Points on a hilly landscape, in no order, each with its height.
A ball rolls from a point to whichever of its 5 nearest points has the largest drop for the distance, and stops where none of them is lower. Distance is the straight distance between rows; heights are no part of it.
j394: [120 109  82 101 107 151 129 123]  h=29.8
j470: [131 109 138 134  91 183  96 114]  h=40.0
j399: [143 148 173 156 166  61 136 144]  h=47.2
j327: [185 194 164 123 188  91 142 155]  h=64.2
j439: [ 89 121 182 167 128 109 128 116]  h=9.5
j431: [129 107 137 135  89 186  90 118]  h=43.1
j957: [108 128 165 137 127 108 146 105]  h=20.0
j180: [119 113  86  96 104 162 136 108]  h=28.8
j876: [160 146 126 112 151  89 155 123]  h=29.4
j553: [149 132 124 110 138  93 145 119]  h=24.1
j616: [111  98  60 117 103 166 101 149]  h=19.9
j384: [128 121  59  96 129 123 146 141]  h=6.3
j728: [153 151 148 126 154  74 147 129]  h=48.4
j985: [144 143 140 117 143  89 153 119]  h=30.1
j491: [ 96 123 178 145 115 137 132  95]  h=13.7
j942: [163 163 147 116 166  80 157 133]  h=41.6
j871: [160 191 181 157 194  75 140 164]  h=78.8
j956: [120 109 149 134 112 117 121 111]  h=47.1
j168: [132 151 166 144 158  72 148 132]  h=60.5
j354: [164 153 151 138 157  66 135 150]  h=62.9
j119: [112 116  54  97 118 139 136 142]  h=8.2
j486: [157 120 102 110 136  88 130 139]  h=14.4
j684: [168 170 152 129 170  73 144 150]  h=57.1
j570: [162 192 177 144 195  80 145 160]  h=70.0
j400: [123  94  85 118 100 156 102 134]  h=22.2
j256: [119 112  75 120 103 217  95 144]  h=7.3
j451: [124 102  94 121  92 200  93 130]  h=29.2
j578: [128  94 105 119  97 149 100 128]  h=30.6
j566: [132 105  74 107 114 123 120 139]  h=12.0
j24: [139 118  74  97 128 112 137 135]  h=8.7
j85: [167 142  85  96 152  97 146 146]  h=19.8
j645: [123  99  91 112 101 164 107 132]  h=9.0
j988: [138 177 178 155 188  73 160 140]  h=57.9
j309: [ 87 134 183 155 139 105 148 110]  h=7.1
j668: [142 119 107 110 127 101 135 123]  h=21.7
j655: [140 118 135 130 127  87 126 129]  h=33.0
j522: [148 147 156 134 154  69 139 137]  h=63.4
j601: [104 125 186 167 104 171 100 114]  h=11.0
j362: [137 121 134 137  98 219  89 116]  h=36.0
j510: [ 98 142 179 168 152  74 143 131]  h=20.8
j925: [127 110 136 126  99 183 103 109]  h=34.2
j532: [126 107 104 107 107 139 121 118]  h=39.1
j203: [133 119 157 149  99 203  88 116]  h=41.8
j53: [ 97 113 188 166 108 139 105 116]  h=10.3
j954: [114 102  73 109 103 170 115 130]  h=18.0
j680: [ 63 143 184 172 156 102 157 123]  h=15.6
j754: [106 104  60 118 101 198  96 154]  h=22.0
j598: [173 145 119 109 156  84 141 143]  h=30.2
j716: [120 116 118 109 105 169 132  97]  h=25.6
j304: [118 155 175 152 163  74 158 131]  h=41.9
j240: [129 116 139 132  95 200 108 108]  h=42.9
j352: [ 79 125 183 169 131 125 136 112]  h=5.8
j448: [ 88 109  35 115 113 156 107 171]  h=13.6
j474: [122 100 147 142 103 129 101 116]  h=35.7
j732: [124 124 145 126 119 109 134 106]  h=39.0
j839: [110 107  59 109 107 154 117 143]  h=11.8
j652: [119 104  99 110  96 180 111 117]  h=29.9
j853: [ 85 153 178 175 171  79 161 137]  h=22.3
j594: [174 159 121 107 162  87 150 138]  h=34.7
j751: [122 137 155 123 138  95 155 106]  h=27.2
j133: [123 108 159 146 101 161 105 110]  h=25.8
j409: [134 120 102 101 119 124 144 112]  h=29.6
j656: [155 138 101 142 106 249  86 148]  h=35.8
j818: [125 132 170 161 146  68 126 138]  h=31.3
j750: [152 113 109 114 124  88 122 138]  h=17.2
j145: [167 184 164 130 182  82 155 141]  h=51.7
j262: [109 110  42 104 119 135 123 166]  h=10.2
j463: [ 93 166 183 167 182  79 172 135]  h=32.0
j551: [114 110  83 101 101 181 123 122]  h=24.0
j189: [111 116 164 146 119 109 129 109]  h=28.6
j336: [121 116 107 109  97 198 118 107]  h=39.5
j842: [129 121 105 123  97 220 106 114]  h=37.1
j695: [153 119 132 127 135  75 122 141]  h=27.4
j664: [149 117  84 104 131  99 133 141]  h=10.7
j504: [133 119 107 127  96 231  98 128]  h=26.5
j114: [156 146  58  88 152 109 151 157]  h=13.4
j193: [114 126 148 119 116 142 146  89]  h=23.0
j215: [119 161 177 152 169  76 164 129]  h=38.4
j376: [158 142  93  93 148 101 152 126]  h=22.1
j840: [105 119 179 153 105 156 114 102]  h=17.7
j694: [141 124  61  96 134 109 142 146]  h=7.9
j809: [119 114 144 126 103 153 120 102]  h=6.6
j251: [122 104 128 122  99 149 114 109]  h=31.6
j15: [ 71 121 196 189 126 147 112 123]  h=11.9

For each start below, name the point where the ball stops.
j601 | j352
j522 | j384
j871 | j384
j732 | j352

Call two points neighbours if one is among the 5 nearest of the other. Go from one point of each pair to the other, from neighbour to neighbour, staying as low as possible. Name the highest point that can't be avoided.
j352, j809 | j840
j384, j645 | j954
j645, j352 | j751
